Points on a hilly landscape, in no order, each with its height.
From any point a ball takes the steepest step (drop divided by distance) to one of its 2 nearest points. It stops when none of these is lower. Distance is the straight distance between rows; heights are no part of it.
q_815 (h 0.21): [  7  -4   8  11  -1   9 -20  32 -31 -64 -12 -23  37  -5   0  -2  -2  32
  27  19 -19 -11]
q_642 (h 2.88): [-35  20  20  29 -19   5 -56 -29 -22   1  22  23 -12 -21  17  -6  18   2
 -13 -28  10  -1]
q_232 (h 2.85): [ 14 -22  -5  14  27 -15   1  50  26   1 -13 -15   4 -14   6  -4 -10 -47
  13   2  34  17]
q_103 (h 2.75): [ -7  26  40  33 -36  18 -11 -13 -17  -1  26  32  20 -13  21  -2   0  32
 -16 -34  -8  31]
q_303 (h 2.47): [-12 -29  -7  -4  27  17 -48  37 -39 -21 -14 -16  26   6   2 -24 -20 -13
   3  14  34  -9]
q_272 (h 3.52): [-26 -15  -8 -14  -4 -13  14  10  36  29  -6   2 -42  20   4 -13 -21 -30
 -12 -13  38   3]
q_643 (h 3.96): [ -6  -3 -10 -34 -21   1   6 -17   6   7 -20 -13 -25  38  -2   6   1  24
 -24 -16  -3 -21]
q_347 (h 0.31): [  1  -6 -51 -10  23  -8 -17 -18  -6   2   9  29  13 -26  -4 -12  44  10
  57  12  -3 -53]
q_340 (h 2.90): [  2 -13  -4 -24 -18  21  12  -8  -4 -23   0 -20  19  40   2   8   5  24
   8  -3 -26 -26]
q_949 (h 7.45): [ -6  19   2   0  -7 -16  25 -13  16  10 -14 -27 -20   5 -14   4 -23 -21
 -24  10  13   6]
q_461 (h 3.22): [ -8 -13  10 -36 -23 -21 -11  -9 -11  14  -4  -3 -40  40 -11  22   2 -12
 -55  -1 -10 -16]
q_460 (h 6.80): [-16   1  14   8 -27  16 -41 -14 -37 -38  14  -2   4  21  26   7   1  27
  -6 -14 -26 -32]
q_187 (h 5.82): [  1  10  24   4 -20   3  -8   1 -10  -8   2 -12   1   3  16   4  -8  26
  -9  -6 -17  17]
q_708 (h 7.40): [ -4  14   2  -9 -18  12  60 -24  45  26   5 -10   0  15  -4  -1 -12  10
 -15 -25   0   8]
q_484 (h 2.76): [ -9   8  -5  27  20 -10  12 -13  24  33  20  32 -19 -25  15   3  25 -25
  34  -7  23  13]
q_144 (h 3.69): [  9  19   1   7 -24  18 -21  -6 -15 -30 -20 -11   6   0  -4 -17   1  48
  16  35 -33 -52]
q_645 (h 2.07): [ 25 -12   0 -24  14 -12 -13  16 -15 -23 -23 -48   5  33 -26   7 -19 -41
 -29  28 -11  -7]
q_587 (h 4.22): [-14  -8  18   7   7   1 -10  15 -19 -15   3  -7  10 -28   0 -10 -13   5
  -6   2  24  24]
q_509 (h 3.38): [-18   4 -13 -26   9 -24  41  -7  57  32 -15   9 -46   5 -15  -5  -8 -25
 -14   0  36   5]
q_609 (h 4.57): [-16 -10  18  19  -4   2 -43  18 -33 -14  19  21  24 -40  -9  -8  -5   0
   9   5  20  12]
q_400 (h 2.61): [ 10   5   6 -20   7 -17 -15  14  -7   9 -11 -16 -19   6 -11   9 -30 -34
 -39  33   7  13]
q_248 (h 2.22): [ -2 -27  -7   0  12   9 -42  31 -51 -54   4  -6  50  -5  12  -3  20  16
  36  27 -13 -16]
q_666 (h 1.61): [ 17 -26   2 -24   0   4   0   3 -22 -25 -24 -44   6  55   3  10 -17 -15
 -28  23 -27  -3]
q_940 (h 5.96): [ 20   7  16 -10  -5   3   6  19 -17  -6 -11 -14  30   9  -1  14 -10  25
 -10   6 -30  11]
q_640 (h 2.31): [ -7  25 -16  -4  39 -23  -9   5  12  21 -11 -21 -28 -42 -47  -8   2 -40
  -6  41  20  -2]
q_658 (h 4.42): [-19 -30 -50  -1  24   4  15   8  27   3   9   6 -12 -11 -11 -30  14 -27
  41  -7  40 -15]
q_46 (h 2.64): [  1   4  11  23  -4   2  12 -21 -13  18  32  39   2   0  34  20  21   8
   6 -27  -9  17]
q_828 (h 0.38): [-22  31  41  22 -39   9 -40 -37 -14 -16  30  26  -6 -10  15  -3   9  24
 -25 -37 -10   3]
q_273 (h 3.61): [-25  -7  -5 -38 -21   0 -18  -7 -22  -1 -26 -18 -28  42  -6   3 -11  -2
 -32  -7 -14 -24]
q_258 (h 3.58): [ 51   5  33   4   2 -12  15   6 -16  14   2  17  13 -26 -18  33  17   9
 -17  27 -45  17]
q_98 (h 1.64): [-11  16  32  24  -7   5  17 -16  12  14  16  24  -5   3  41   6  -3  12
 -16 -21  -5  36]
q_628 (h 3.46): [-12   8   1 -11  -1 -10  26 -13  36  37  12  27 -44   1   8  12  13  -6
 -12 -18   7   4]
q_242 (h 1.89): [ 10   0  17  27 -15  14  33  19  12   8  17  22  50  -1  32  17 -13  28
  -3 -26 -11  36]
q_996 (h 7.10): [ -9  13   3   3 -20  15  -4 -21 -17  -8   7   3  -6  17  15   6  13  31
   2 -31 -23 -40]
q_677 (h 2.43): [-31  33   0  23  11  -8  11 -27   8  26  17  38 -19 -44   8 -20  19   4
  19  -5  33   1]
q_199 (h 1.77): [ -9 -33  13  -4  13  -8 -51  47 -30 -29 -13 -24  24 -14 -22  -5 -44 -20
  -9  24  28  -8]
q_757 (h 1.88): [  3 -14 -55  -4   8   7 -20  -2 -14  -5 -12  13   8  -1  -6   9  33  14
  56  27 -17 -62]
q_819 (h 2.77): [ 28   0 -16   1  30  -5  27   8   8  -2 -17 -20  10 -28 -40  14  21   1
  17  31 -27   6]
q_171 (h 3.51): [ -8  33  53  19 -40  12 -18  -2 -13 -31  11  22  13 -29   0   0 -10  42
 -25 -21 -14  27]
q_122 (h 0.98): [ 16   9  31  19 -17  -4  29   5  20  15   4   5   8  10  13   3 -14   8
 -28 -13   1  41]
q_413 (h 6.31): [-19 -17  12  -6 -16  14 -38 -10 -29 -20  14 -17  10  45  40 -10 -16  -2
  -5 -14   4   1]
q_549 (h 7.29): [  1  19  10 -11 -38   9  15 -18   6   9   2   1   1  30  -5   5   9  54
 -16 -33 -42 -37]
q_896 (h 2.55): [ 18   4 -23  -3  47 -14   8   2   0  16 -11 -12 -22 -38 -39   8  14 -23
   8  45  -6  14]
q_458 (h 3.81): [ -7  14 -26   6 -18  20  -4  -8  -9 -11 -16  -1  18  11   7  -9   0  53
  33   3 -25 -70]
q_101 (h 1.76): [-30  33  -4   9  25 -14  -6   1   8  24   3  -4 -37 -46 -11 -44  -2 -11
  11  23  42  -1]
q_885 (h 3.80): [ -3  10  19 -10   2  -6   6 -22  33  49  -7  39 -55  -7   9  26  -2 -16
 -34  -1 -10   7]
q_772 (h 2.39): [ 25  11  13   3 -25  17 -34  20 -31 -50 -15  -8  26 -14  -4  -5  -4  48
  10  34 -37 -26]
q_637 (h 4.19): [ -2 -12 -30 -35  -3  -1  29 -13  10   5 -10 -12 -10  29 -21   6   4   1
  -1 -10   7 -12]
q_592 (h 2.06): [-21  12 -22  -3  33 -26   2  -5  25  45  -2   3 -43 -40 -28 -13   0 -26
   1  28  37  -4]
q_469 (h 2.09): [-30  23   3  31  17  -8  -7   3   5   6  17  13 -11 -62  16 -45  11  -3
  24   8  42   7]
q_45 (h 4.11): [ 18  12  22 -11   6  -4  11 -16  -4  41   0  13 -34   3  -4  30   6  -9
 -40   9 -25  21]
q_37 (h 4.71): [-10  -5  -8  21  20  -3 -11  14   8  21  19  20   9   2  40 -19  14 -40
  30  -6  44  13]
q_26 (h 4.48): [-20   7   1  46   5  -6 -57 -19 -18  24  29  44  13 -17  42 -21  25 -32
  21 -33  31  -8]
q_225 (h 6.09): [ 32 -21 -22   3   0  17  43 -11  19  -5  -5 -19   6  27  -9  13  -8  -7
   8  -8 -22  21]
q_595 (h 1.42): [  8  12  29  15 -36  13  30  12   9   0  20   1  29  21  25   5 -10  25
 -26 -35 -15  31]
q_20 (h 2.32): [  2 -16  14 -13   0 -12 -30  26 -25  -5 -10 -24   9   2 -25  -4 -39 -25
 -34  21  15  15]
q_832 (h 6.05): [ 33 -21  -2  -4   1   5  31  13   1 -18 -14 -35  32  11 -16  15  -9   2
   2   1 -22  11]
q_245 (h 2.98): [ 13  10 -42 -11  -5  10  -2  -9   4 -20 -16  10  -9   4 -16   5  19  46
  45  18 -19 -62]
q_67 (h 2.29): [  6 -23  11 -18 -15  15  -2  -9 -27 -12 -10 -28   7  61  26  20  -2   4
  -9  -8 -22 -12]
q_802 (h 3.15): [  0 -23  -3   3  17  17 -56  27 -51 -32   9  -5  37 -11   8  -4  -2 -14
  10  18  11   1]
q_872 (h 2.40): [ 32 -24  -2 -12  14 -15  -1  43  -4 -13 -28 -42   4  20 -16  27 -31 -32
 -16  22  -2  16]
q_531 (h 1.96): [ -5 -11 -46 -25  -3  17  32 -13  18 -15 -13   1   6   6 -22  -9  11  30
  34  -6  -4 -34]
q_176 (h 3.06): [ 10 -15 -14  10  21   1  27  14  48   3 -12 -12  -7   6   5  -4 -10 -35
   9   2  20  25]
q_330 (h 5.12): [ -2  -8  31  23 -22  -3 -53   5 -31 -30  19  33  26 -20  11   3   5  16
   3 -16   3  26]
q_64 (h 4.56): [ -3 -31 -29  14  23   7   7   1   9   9  16   9  -8  -3   9  -7  13 -38
  32   1  23   3]
q_370 (h 6.13): [ 10 -35 -16 -12  -2  15  12  -6  14  -4  -5 -20   0  47   9  20   0 -27
  -1 -13  -2  17]
q_562 (h 6.20): [-15 -17   7  -5  -5   6   1   2  -9  -9   1 -27  -3  41  17  -9  -8 -16
  -5  -3   9  12]
q_153 (h 7.48): [  0  19  -6  -2  14 -29  24  15  40  -4 -19 -25 -22 -20 -15  -8 -36 -37
 -12  12  33  12]
q_608 (h 3.91): [-37  11   1  27 -10  -5 -76 -22 -15  12  31  45  -2 -11   8  -9  13 -19
  -5 -37  30 -14]
q_891 (h 5.58): [  8  13  22  16 -11   1 -29 -12 -31  -9  16  17  -6 -15  23   1   0   8
 -10  -4   9  28]
q_781 (h 2.46): [ 11  -3 -22 -19  -9  31  20 -12   8  -5 -11  -9  22  23 -14  -5  17  32
  28 -12 -38 -42]
q_193 (h 3.97): [ -8  17  44  11 -21  -4   0  12 -18 -18   6   6  17 -41  -1  -7 -15  26
 -19   6  11  17]
q_113 (h 7.44): [-19  36  11   3  -7 -12  41   0   9 -15 -19 -30  -9  11 -16 -14 -43   1
 -23  -4  15   7]
q_544 (h 1.48): [  9  -9 -56 -16  15  -1  19 -18   5 -14  10   9   0 -14 -17 -12  36  16
  49  -7   5 -33]
q_166 (h 3.86): [ 25  15  23 -10   7  -7  26  -7   2  27   1   0 -13  -7 -20  15  15  16
 -13  20 -41  17]
q_22 (h 2.89): [ -3   2  13 -26 -11 -22 -24 -16  -9  24 -14  -5 -45  14 -15  14 -23 -38
 -58  11   0   5]
q_935 (h 7.42): [-27  26  12 -13 -25  -4  49 -23  26   0 -15 -22  -2  19  -5 -15 -33  13
 -29 -27   4  -7]
q_998 (h 4.30): [  0 -28 -39 -21  25   1  25  -7  30  -6  -6  -8 -16   3 -22 -14   7 -18
  18  -5  17  -8]
q_445 (h 6.51): [ -5 -16  -1  -3  -2  16 -23  -7 -31 -29   8  -1  19  33  38  -6   8  10
  16  -9 -12 -18]
q_731 (h 3.24): [ -3 -13 -27 -21  27 -12  35 -11  56  34   3  22 -50 -22 -14  -1  13 -21
   6  -1  19  -1]
q_341 (h 7.37): [ -5  25  -1 -13 -22  15  45 -17  21  13   8  -4  17  18  -4  -5   4  35
  -6 -31 -25 -11]
q_577 (h 3.03): [-11   5 -35  -1  30  -5  22  -3  42  28   7  36 -32 -32  -1  -9  23 -25
  30   8  27   0]
q_221 (h 3.25): [ 61 -11   9   2  15 -11  15  16 -21  14 -20  -4  23 -16 -38  39  11  10
  -4  36 -52  14]
q_264 (h 3.23): [-12  10  -5   1  11  -8  33  -4  44  19   5   8 -18  -6   9 -17  -4 -10
  10  -6  16  19]
q_217 (h 4.80): [-10   3   0  33  17  -8 -38  13 -11   3  27  38  29 -17  40 -28  15 -27
  25 -12  30  14]
q_894 (h 2.63): [ 23 -27 -15   1  23 -15   6  41  26 -18 -29 -34   7 -11 -10  15 -24 -31
   5  10  17  29]
q_971 (h 2.99): [ 54  -5   0   1  19  -3  28  14  13  21  -9 -10  28  -8 -44  21  23   8
  20  23 -50  13]
q_297 (h 2.68): [ 24   2  23  23 -11   9   8   1 -12   4  32  29  45   6  31  20  21  22
   7 -27 -16  31]

Where does a ball stop that starts at each point below?
q_509 | q_101
q_949 | q_828
q_460 | q_828
q_891 | q_828
q_272 | q_666
q_45 | q_666
q_153 | q_666
q_64 | q_199
q_166 | q_101

Call two points neighbours if one is among the 2 nearest of the other. Go from one point of each pair to the other, from neighbour to neighbour, staying as low as possible. Name the highest point that can't be avoided.
q_347 / q_199 | q_458
q_828 / q_101 | q_217
q_347 / q_101 | q_272
q_815 / q_199 | q_802
q_347 / q_666 | q_340
